Each scene shows the same named points in several views. A view is turned or mirrored, shifted and resized as a whole, has a little noise and may leave points out.
In the rows, zero is written as 128.

Scene 1
View 1
z5: [153  79 158 140 125 145 146  32 157 142  90  96 111 146 135 165 129 155
  72 135  91 130 100 134 118 144 102 128 121 112 156 127 104  87 103 149
 116]
z884: [128  71 153 122 119 138 147  95 114 150 112 120 106 115 151 169 147 154
  75 148 115 116  94 137 131 126  90 114 115 134 156 122 101  67 108 117
  92]
z483: [153  99 179  72 114 149 119 113 155 155 142 119 130 131 177 166 158 130
  89 150 106 111  86 134 126 159 114  93 143 123 141 122 142  68 136  88
 119]
z129: [124  76 147 153 121 138 151  80 110 148 104 116  99 126 136 157 138 156
  78 153 113 121 109 130 131 120  92 126 115 133 157 118  92  70  99 139
 100]
z855: [137  98 165 109 117 136 123 123 123 154 139 130 126 125 166 153 152 133
  90 161 118 112 104 129 138 143 103 103 133 131 145 117 127  60 127 104
 115]
z843: [136 111 159 139 122 134 115 106 127 149 143 119 127 141 158 139 148 126
  98 168 119 122 125 114 140 143 110 119 141 120 137 114 123  62 122 129
 134]
z251: [134 114 163 113 115 135 106 130 128 156 156 127 132 132 171 144 153 121
 100 170 123 113 114 120 144 147 109 103 147 128 139 115 133  55 132 107
 132]
z652: [123 113 158 139 119 131 113 134 111 154 153 132 128 132 162 137 150 121
 100 173 131 114 126 111 147 134 111 109 144 136 136 107 124  52 124 116
 129]
z523: [117  88 140 175 119 134 142  83 106 145 110 118 103 130 130 141 133 147
  86 164 121 126 126 117 141 115  97 134 121 134 151 118  88  69  98 154
 113]
z682: [118 123 147 156 120 125 106 136 108 152 157 133 129 142 159 121 144 114
 110 183 135 121 142 104 152 129 110 114 149 133 131 106 122  51 122 129
 145]
z370: [118 114 142 181 121 126 119 106 108 150 137 126 122 139 145 125 139 125
 100 172 124 124 143 103 149 125 108 132 138 129 139 108 108  58 110 151
 138]
z235: [138 109 167 110 117 137 113 120 129 155 148 124 131 135 168 146 149 125
  98 164 119 112 111 123 140 148 111 102 144 126 138 116 135  59 129 107
 129]
z336: [129 115 160 119 117 134 113 137 123 154 155 128 132 133 171 138 153 120
 102 172 125 112 119 115 145 139 108 106 149 131 137 111 132  55 129 107
 130]
z717: [139 122 159 129 118 133 109 111 137 150 147 123 134 143 163 140 149 120
 101 168 116 120 124 114 141 149 116 112 145 117 136 114 134  61 127 119
 145]
z122: [140 110 169 104 115 138 110 120 137 153 149 126 133 135 172 148 153 120
  98 164 117 113 109 123 138 148 110 106 148 125 138 118 136  60 131 106
 130]
z377: [119  96 151 149 119 133 127 108 114 145 130 122 115 131 151 141 144 136
  93 165 122 119 124 122 141 128  99 118 132 133 146 116 109  64 111 132
 119]
z134: [138  92 143 185 125 134 143  36 133 140  95  99 107 154 122 139 124 147
  83 151 102 137 131 116 126 125 104 145 119 113 150 121  94  82  90 176
 129]
z689: [119 108 143 169 119 127 122 102 108 147 132 127 116 138 147 129 134 131
  98 174 127 127 138 109 147 123 104 129 135 132 138 112 109  58 110 146
 129]
z810: [156  81 180  62 116 151 131  94 156 152 121 116 124 125 174 185 156 147
  72 138 103 113  67 153 120 158 100  95 133 125 153 127 134  74 130  86
 101]
z335: [157  90 183  52 115 150 124 118 151 154 138 121 126 120 185 181 162 135
  81 147 107 105  72 151 124 161 104  86 140 126 152 124 141  64 138  73
 102]
z702: [173 115 187  62 118 152 105  98 178 154 149 108 143 147 184 162 154 119
  89 147  98 116  89 133 124 171 119  92 149 107 135 122 159  72 143  92
 137]
View 2
z810: [108 122 191 156 140 150  98  74 136 105 107 251 121 126 150  41 189  91
 114 141 134  91 151 220 111  80  89 107 150 137  81 109 157  93 128 105
 136]
z483: [116 141 176 160 130 145 109  73 144 118 129 226 131 121 155  51 166  97
 106 141 137  97 118 192 125  87  73 101 143 125 105 109 169 114 111  90
 149]
z235: [143 164 142 160 134 157 138  80 135 124 140 200 136 121 140  68 140  92
  91 137 133 125 108 167 123  99  62  96 133 115 117 123 162 122 109 103
 144]
z129: [147 136 107 153 149 163 161 115 109 103  99 196 118 128 116  56 143  87
  85 103 118 141 171 175  94 108  72  95 137 120  90 152 116  68 173 153
  90]
z370: [171 171  82 159 134 155 182 103 115 125 131 154 135 115 123  76 108  96
  69 108 125 160 115 137 115 120  60  91 129 105 131 156 138 108 142 135
 115]
z5: [129 131 136 159 121 128 103 109 113 109  87 189 102 112 145  35 136 104
  89  83 122 110 155 190 101 100  99 105 151 117 101 162 142  55 212 150
  77]
z336: [147 164 131 161 137 164 158  80 136 125 147 194 143 120 136  75 140  91
  92 141 138 138 103 159 124 104  60  88 133 118 115 124 160 132  99  99
 148]
z855: [144 150 139 159 144 160 147  82 136 115 128 206 134 123 138  62 154  85
  97 140 134 123 127 176 118  97  66  95 136 126 103 123 150 114 112 109
 139]
z682: [167 184  93 163 137 164 185  87 129 131 148 167 147 116 131  83 113  94
  77 130 130 155  97 134 128 122  49  86 124 103 134 137 153 132 105 110
 142]
z335: [109 124 199 155 139 157 104  66 146 115 118 252 129 125 154  44 191  89
 114 154 138  90 138 214 117  83  79 104 141 142  82  99 165 111  96  86
 153]
z251: [142 161 148 160 135 166 148  71 141 128 146 208 143 121 145  71 152  88
  97 149 138 127 104 167 129  98  62  94 132 122 112 112 165 140  84  85
 162]
z717: [148 174 130 163 126 146 138  87 132 133 138 179 128 112 142  63 124 101
  88 127 137 127  94 154 131 111  64  93 133 107 131 130 168 119 121 101
 135]
z884: [138 123 131 149 154 170 153 105 115 104  99 219 131 131 126  52 168  86
  91 120 120 132 176 190  97  99  75  94 140 129  79 135 126  82 147 138
 112]
z843: [151 166 116 161 129 151 149  91 129 125 131 177 131 113 140  67 127  98
  85 124 130 138 106 159 119 113  65  92 134 111 128 140 156 110 135 114
 124]
z523: [161 146  85 156 145 156 171 120 106 112 107 172 123 119 114  69 122  92
  69 100 119 153 156 155  94 116  73  91 137 109 107 166 114  71 175 157
  89]
z122: [137 156 152 159 132 153 134  78 142 124 136 200 137 117 148  63 147  95
  98 140 137 119 105 176 130 100  65  97 137 118 117 119 169 122 108  94
 148]
z689: [164 176  88 158 132 156 178  99 119 128 140 160 136 115 127  75 112  94
  74 120 131 154 105 136 118 124  54  89 132 101 133 145 149 117 130 121
 119]
z377: [153 155 109 155 140 165 170 101 121 120 123 182 132 124 124  68 133  90
  79 121 126 146 133 160 107 109  65  89 134 114 113 140 140 100 138 132
 114]
z134: [154 152  91 160 123 130 134 123 102 118  97 153 104 113 130  55 102 104
  68  72 117 140 150 159 105 117  86  98 147 103 126 182 138  54 219 167
  62]
z702: [115 146 192 161 125 140  83  65 148 121 126 224 122 117 166  44 162  99
 111 134 138  86 109 198 129  89  78 105 146 129 107 110 185 117 120  86
 142]
View 3
z370: [ 83 101 125 105 141 122 103 120  99 110 137 101 128 124 121 104 129 139
 129 149 137 140 136 117 122 112 142 136 125 151 121 102 154 109 124 137
 111]
z122: [125 111 124 128 145 122 119 115 130 104 139 114 140 137 140 135 118 131
 120 117 119 159 114  98 133 119 152 125 127 151 125 107 160 105 135 139
 119]
z336: [111 109 123 118 141 122 115 109 123 105 140 108 138 128 135 126 117 133
 121 121 121 159 122  92 125 109 148 123 121 157 119 103 162  99 136 145
 121]
z134: [ 84  99 132 125 159 128 103 141  94 115 133 108 118 138 113  95 133 129
 127 167 146 122 112 154 127 135 134 145 145 132 147 123 121 133 106 123
 103]
z235: [117 111 124 127 143 119 117 114 126 102 138 114 138 135 139 130 116 133
 120 117 121 158 118 101 133 117 149 125 124 152 127 108 159 106 135 138
 119]
z5: [111 103 131 149 168 129 113 139 113 108 135 122 122 145 120 113 125 125
 125 146 138 130  90 147 135 145 134 140 150 132 152 134 115 139 112 121
 107]
z483: [140 116 127 146 153 121 128 120 140 100 141 126 141 140 146 143 112 127
 116 102 114 162  98  98 138 126 148 121 133 151 131 117 153 113 140 136
 125]
z682: [ 91 109 126  98 133 122 107 114 107 108 138  97 134 125 130 115 124 140
 123 138 127 153 143  98 123 106 150 129 117 155 113  94 169  97 133 141
 115]
z884: [102 104 117 145 170 126 114 119 112 102 137 128 111 118 117 113 118 131
 124 124 129 148  84 103 131 119 124 119 133 152 130 129 125 123 124 135
 108]
z717: [103 107 128 110 138 122 112 119 113 109 135 102 137 134 135 120 122 135
 122 137 127 150 136 112 127 120 151 134 125 148 125  99 162 103 130 137
 119]
z523: [ 76  98 124 119 160 127 101 125  93 111 136 112 109 118 108  96 128 137
 128 154 141 132 113 122 122 118 126 132 131 149 131 121 130 123 116 132
 103]
z129: [ 89 100 118 136 167 127 105 124 102 108 135 119 109 119 110 103 125 131
 124 140 137 135  94 118 129 120 123 128 134 147 135 129 120 127 115 131
 106]
z335: [146 118 120 161 162 122 128 115 148  94 141 133 137 136 145 148 107 126
 117  91 110 167  80  85 141 126 143 112 132 151 131 126 145 116 142 136
 124]
z855: [116 110 120 131 154 122 119 113 125 103 139 120 130 128 135 128 115 133
 120 115 120 157 107  94 132 115 143 120 123 154 124 114 151 109 134 138
 119]
z377: [ 95 104 123 120 152 126 109 116 105 109 137 112 121 120 119 108 125 135
 125 137 131 143 117 107 125 114 136 130 126 154 124 113 144 113 122 136
 111]
z810: [142 112 122 164 168 123 127 124 144  97 144 136 133 137 140 141 112 124
 115  99 117 158  74  96 142 131 139 120 139 146 138 132 134 122 134 131
 122]
z652: [101 108 122 114 140 124 109 112 116 107 137 107 132 124 133 120 120 137
 122 126 123 154 128  96 126 108 143 123 120 158 116 102 161 100 134 140
 117]
z251: [117 111 125 124 142 120 118 113 126 104 137 111 140 133 138 132 117 134
 121 119 120 159 120  96 130 117 150 125 124 153 122 106 161 100 135 140
 122]
z702: [148 117 130 150 155 121 130 122 146 101 139 123 151 151 150 147 109 127
 116 103 116 160  98 107 138 137 153 125 137 142 139 117 153 111 138 131
 124]
View 4
z370: [110  99 106 132 151 155 143 160 117 122 107  98 126 120 141 109 112 148
 120 130 115 122 124 144 151 135 105 146 119 128 133 140 106 148 135 142
 130]
z335: [149 135 112 137 155  88 113 125 114 139 113 123 117 153 141 110 139 121
  85 111 130 137  96 144 114 135 112 130 173 102 105 147 118 168 105  89
 149]
z122: [133 122 105 124 157 126 123 136 115 141 102 117 122 143 143 111 128 140
  97 123 120 124 115 152 138 141 111 134 153 116 109 149 112 150 110 111
 135]
z523: [110 102 120 149 144 138 150 159 115 108 118  81 129 110 142 108 113 142
 125 121 123 133 113 134 134 133 111 146 115 116 148 124 114 163 150 145
 137]
z483: [139 133 110 127 154 104 118 126 114 137 103 122 123 148 146 111 137 133
  88 113 123 131 106 151 128 137 114 131 166 107 104 147 117 161 107 101
 145]
z717: [123 118 104 122 159 140 128 139 113 133  97 110 130 136 145 112 122 146
 100 126 110 120 121 155 145 142 111 138 141 119 114 147 110 147 115 125
 134]
z855: [135 117 106 134 153 120 126 145 118 135 114 112 115 140 139 107 128 133
 101 120 124 130 111 140 134 136 108 138 148 116 118 146 113 156 118 107
 137]
z134: [ 98 110 130 144 143 138 150 142 101  94 101  76 154  99 153 112 116 155
 121 115 114 126 111 148 132 135 121 146 110 103 152 120 124 168 151 160
 147]
z682: [119 101  96 124 158 159 135 158 120 138 103 107 115 133 138 109 115 149
 114 135 112 122 129 143 156 140 103 143 129 136 120 146 100 136 123 126
 125]
z235: [130 114 105 126 157 128 124 143 117 137 103 114 122 141 142 110 126 140
  98 121 116 125 117 146 139 140 108 137 150 117 113 146 110 152 115 112
 136]
z336: [132 110  98 126 159 135 127 149 120 141 106 117 113 143 137 107 122 140
 104 129 115 126 120 147 145 140 106 139 145 126 115 150 107 144 114 112
 129]
z5: [112 126 136 146 142 108 141 126 100  99 105  84 155 110 152 113 128 145
 106 105 121 134  97 146 117 133 127 138 135  90 144 124 130 178 143 142
 155]
z377: [124 106 111 138 149 136 138 155 115 122 114 100 121 126 141 109 119 140
 115 124 119 130 114 137 138 137 108 144 130 116 132 134 110 156 133 126
 136]
z702: [138 139 114 124 159 100 116 117 107 137  95 122 136 148 147 113 139 135
  81 111 119 125 107 156 126 137 118 130 167 101 102 151 117 162 102 104
 150]
z689: [116 102 103 129 155 157 138 155 117 128 103 102 123 126 141 108 112 150
 115 131 111 123 125 145 152 141 107 145 125 128 126 143 104 143 130 137
 128]
z810: [144 139 120 141 148  81 120 124 109 131 113 117 127 144 145 111 140 124
  89 107 133 140  94 145 110 135 119 130 166  93 115 141 124 176 112  97
 154]
z129: [120 107 122 153 143 120 146 153 113 107 124  87 126 115 138 106 119 135
 118 116 129 140 102 130 121 130 113 145 125 108 148 121 118 170 143 133
 142]
z843: [122 115 107 127 155 138 131 142 113 129 101 105 128 132 143 111 121 148
 105 124 113 123 120 150 142 139 110 140 136 119 121 143 112 152 124 130
 137]
z884: [130 112 120 151 142 106 138 149 116 116 129  94 118 125 139 109 124 126
 110 113 135 143  98 128 120 132 111 137 140 107 135 127 118 174 134 115
 145]
z251: [133 116 100 125 157 133 125 143 117 140 106 116 118 143 141 108 126 139
 100 126 117 124 115 149 142 140 105 136 149 121 111 150 108 148 113 111
 135]
z652: [126 107  95 123 158 151 129 154 119 142 103 116 116 137 139 107 118 145
 108 132 111 119 126 148 153 141 102 139 136 132 115 150 101 136 117 121
 128]
View 5
z377: [138 104 123 136 154 133 130 125 127 113 116 147 179 131 115 174 118 168
 176 120 161 142  79 118 114 151 121  93 128 114 110 134 115 136 140 118
 132]
z336: [131 123 123 136 153 136 123 132 107 104 109 134 177  87 120 175 119 153
 187 130 154 153  76 141 104 145 100 123 116 120  91 126 107 127 131 137
 142]
z134: [154  95 109 133 181 151 159 116 162 130 156 159 178 159 133 161 143 177
 128 117 170 115  74  86 134 158 134  54 164 116 145 161 145 133 158 105
 131]
z523: [141 101 109 132 167 136 150 117 145 121 132 158 173 145 123 160 129 177
 161 122 173 122  78 107 126 164 133  74 139 117 130 139 143 139 157 109
 129]
z652: [128 121 115 134 154 126 126 130 115 108 104 141 175  96 113 165 114 161
 192 130 161 146  80 139 106 149 113 117 113 123 102 126 115 133 135 131
 137]
z335: [157 119 165 142 135 157 110 132 104 105 124 110 199 109 129 218 131 134
 144 122 126 186  55 122  91 123  82 125 116 116  66 161  48 104 106 167
 152]
z717: [134 124 111 134 173 138 135 131 115 115 120 133 177  83 129 166 128 147
 171 130 158 142  71 133 113 142  99 118 129 124 103 138 117 123 136 136
 150]
z689: [125 120  98 131 171 125 143 127 126 113 112 151 171 100 122 153 118 167
 186 130 168 126  83 131 121 158 118 101 129 123 122 122 140 138 148 114
 135]
z843: [134 121 114 134 168 137 134 126 118 114 123 136 176  98 127 168 128 158
 166 128 155 139  73 127 113 144 107 109 132 122 105 138 121 129 136 131
 144]
z251: [135 124 122 134 159 139 124 130 108 107 112 129 181  86 119 177 123 147
 180 130 152 156  70 136 103 141  95 124 114 120  88 135 105 125 125 142
 144]
z682: [118 125 102 132 168 123 131 127 113 113 102 146 169  84 115 152 115 163
 202 138 169 135  84 142 115 158 112 115 117 124 110 113 134 135 145 120
 137]
z5: [167  95 136 136 172 165 148 119 156 120 161 142 192 156 136 190 153 165
 109 112 151 136  57  84 121 142 118  65 161 112 125 181 112 122 143 128
 142]
z855: [144 113 139 138 147 137 123 128 114 106 111 133 186 111 119 189 119 154
 168 124 148 158  70 127 105 137  99 114 118 115  93 142  89 126 125 139
 138]
z884: [162  90 148 144 136 142 124 119 131 105 123 145 191 164 110 196 118 170
 152 114 148 154  74 106 109 150 123  80 125 108 101 149  87 135 135 129
 122]
z702: [150 125 147 138 163 160 123 131 114 113 135 108 190  85 140 203 144 129
 140 125 134 175  51 125  97 125  77 129 129 126  79 171  72 105 111 162
 161]
z235: [135 122 126 135 161 139 129 130 111 110 114 129 181  94 126 181 126 146
 174 130 153 156  68 132 107 140  97 122 121 124  94 139 102 123 127 142
 143]
z483: [148 123 146 135 151 155 119 131 112 108 123 116 189  92 130 203 133 133
 151 124 135 173  58 127  95 127  83 128 123 121  78 160  72 109 112 158
 153]
z370: [129 109  97 132 172 129 141 123 129 113 114 156 169 114 120 149 115 173
 183 127 169 123  83 128 126 159 126  91 129 119 127 123 145 142 150 113
 133]
View 6
z843: [150 126 132 122 111 101 142 123 122 146 131 128 127 121 139 122 144 152
 132 115 119 110 127 144 116 131 138 130 122 118 138 122 115 127 148 118
 131]
z855: [141 125 129 116 130 114 157 134 130 135 113 131 121 125 144 135 142 158
 122 119 115 117 125 141 110 131 119 129 126 118 131 123 101 127 147 123
 128]
z652: [147 126 135 125 111 108 148 124 132 152 121 133 125 121 134 126 156 157
 124 117 117 110 122 132 113 134 138 131 133 110 124 130 102 136 145 112
 131]
z370: [149 123 146 128  90 103 134 114 118 162 136 133 122 116 132 107 155 153
 122 127 136 104 128 138 114 138 153 127 128 120 136 131 126 132 143 112
 146]
z702: [153 133 108 107 156 106 159 147 127 115 118 119 130 121 155 150 121 151
 146 104  93 123 121 153 114 124 104 128 109 124 147 112 102 121 158 133
 114]
z483: [147 129 111 108 152 110 163 145 128 117 110 125 126 128 153 148 129 154
 139 108 100 123 120 147 111 126 107 128 117 118 140 114  95 124 152 129
 117]
z682: [154 125 140 130  98  98 135 111 128 164 130 136 126 119 126 120 163 151
 124 116 115 104 124 131 116 132 155 134 134 112 121 132 105 140 145 104
 134]
z377: [143 124 147 119 103 113 146 124 120 144 119 134 117 122 141 120 145 155
 117 129 134 107 132 140 110 136 135 124 127 123 138 127 119 124 142 119
 146]
z251: [149 125 123 122 128 105 153 130 131 140 118 127 125 121 137 137 148 154
 130 108 103 117 121 136 115 128 130 132 128 112 126 124  95 132 147 115
 125]
z884: [128 119 144 105 117 129 161 138 122 126 105 131 109 131 160 127 132 161
 109 140 143 115 132 145 100 136 109 119 125 129 145 127 118 113 140 131
 149]
z523: [132 118 161 115  85 118 139 117 112 147 126 130 110 123 145 103 141 157
 112 143 156 101 135 147 108 139 139 117 123 131 150 131 144 118 139 123
 161]
z5: [135 124 139 101 117 113 144 132  99 121 130 117 112 121 161 108 110 153
 132 133 146 108 139 165 111 135 116 113 100 141 179 117 156 101 151 145
 147]
z122: [149 127 123 119 134 105 150 133 132 135 120 127 128 122 140 135 142 151
 136 109 105 115 121 141 115 133 127 132 122 114 129 121  98 129 151 122
 121]
z235: [149 130 126 121 130 105 151 130 129 140 121 128 128 120 141 134 144 156
 131 113 108 114 121 141 114 131 128 130 124 117 130 121 101 130 148 119
 125]
z689: [148 125 145 129  92 100 133 112 122 161 137 134 122 118 130 112 157 152
 126 119 126 102 127 137 116 137 153 128 128 119 134 131 120 134 145 113
 140]
z134: [139 125 153 109  86 107 128 117  93 140 144 118 110 115 150  91 124 150
 127 135 156 103 141 157 112 139 142 116 105 139 177 123 170 110 147 136
 159]
z335: [140 129 109 102 165 120 174 154 134 105  98 125 124 133 161 158 123 159
 133 115 101 128 121 147 108 127  94 124 122 120 138 119  88 117 150 133
 117]
z717: [156 129 126 124 120  96 141 126 122 144 130 127 131 117 135 127 145 149
 138 109 110 111 122 144 118 133 140 130 120 115 135 124 111 132 150 118
 125]
z336: [147 124 131 124 117 111 152 128 136 149 112 139 126 125 133 137 160 159
 120 117 111 113 118 131 110 131 134 133 137 106 115 128  88 139 142 108
 127]
z810: [137 127 117 100 158 124 171 154 124 102 100 119 120 130 168 150 115 158
 130 122 111 128 124 157 106 129  89 123 113 124 150 114 101 109 150 139
 127]
z129: [128 118 156 108 102 125 148 128 113 134 116 130 104 127 153 113 135 163
 111 144 154 108 136 150 104 140 123 116 121 132 155 127 140 114 139 129
 157]

Which points are out of place in each view (at most two, in the order of its rows)? Write none if all are in place.
view 1 | z689, z702
view 2 | z251
view 3 | z717
view 4 | z652
view 5 | z523
view 6 | z336
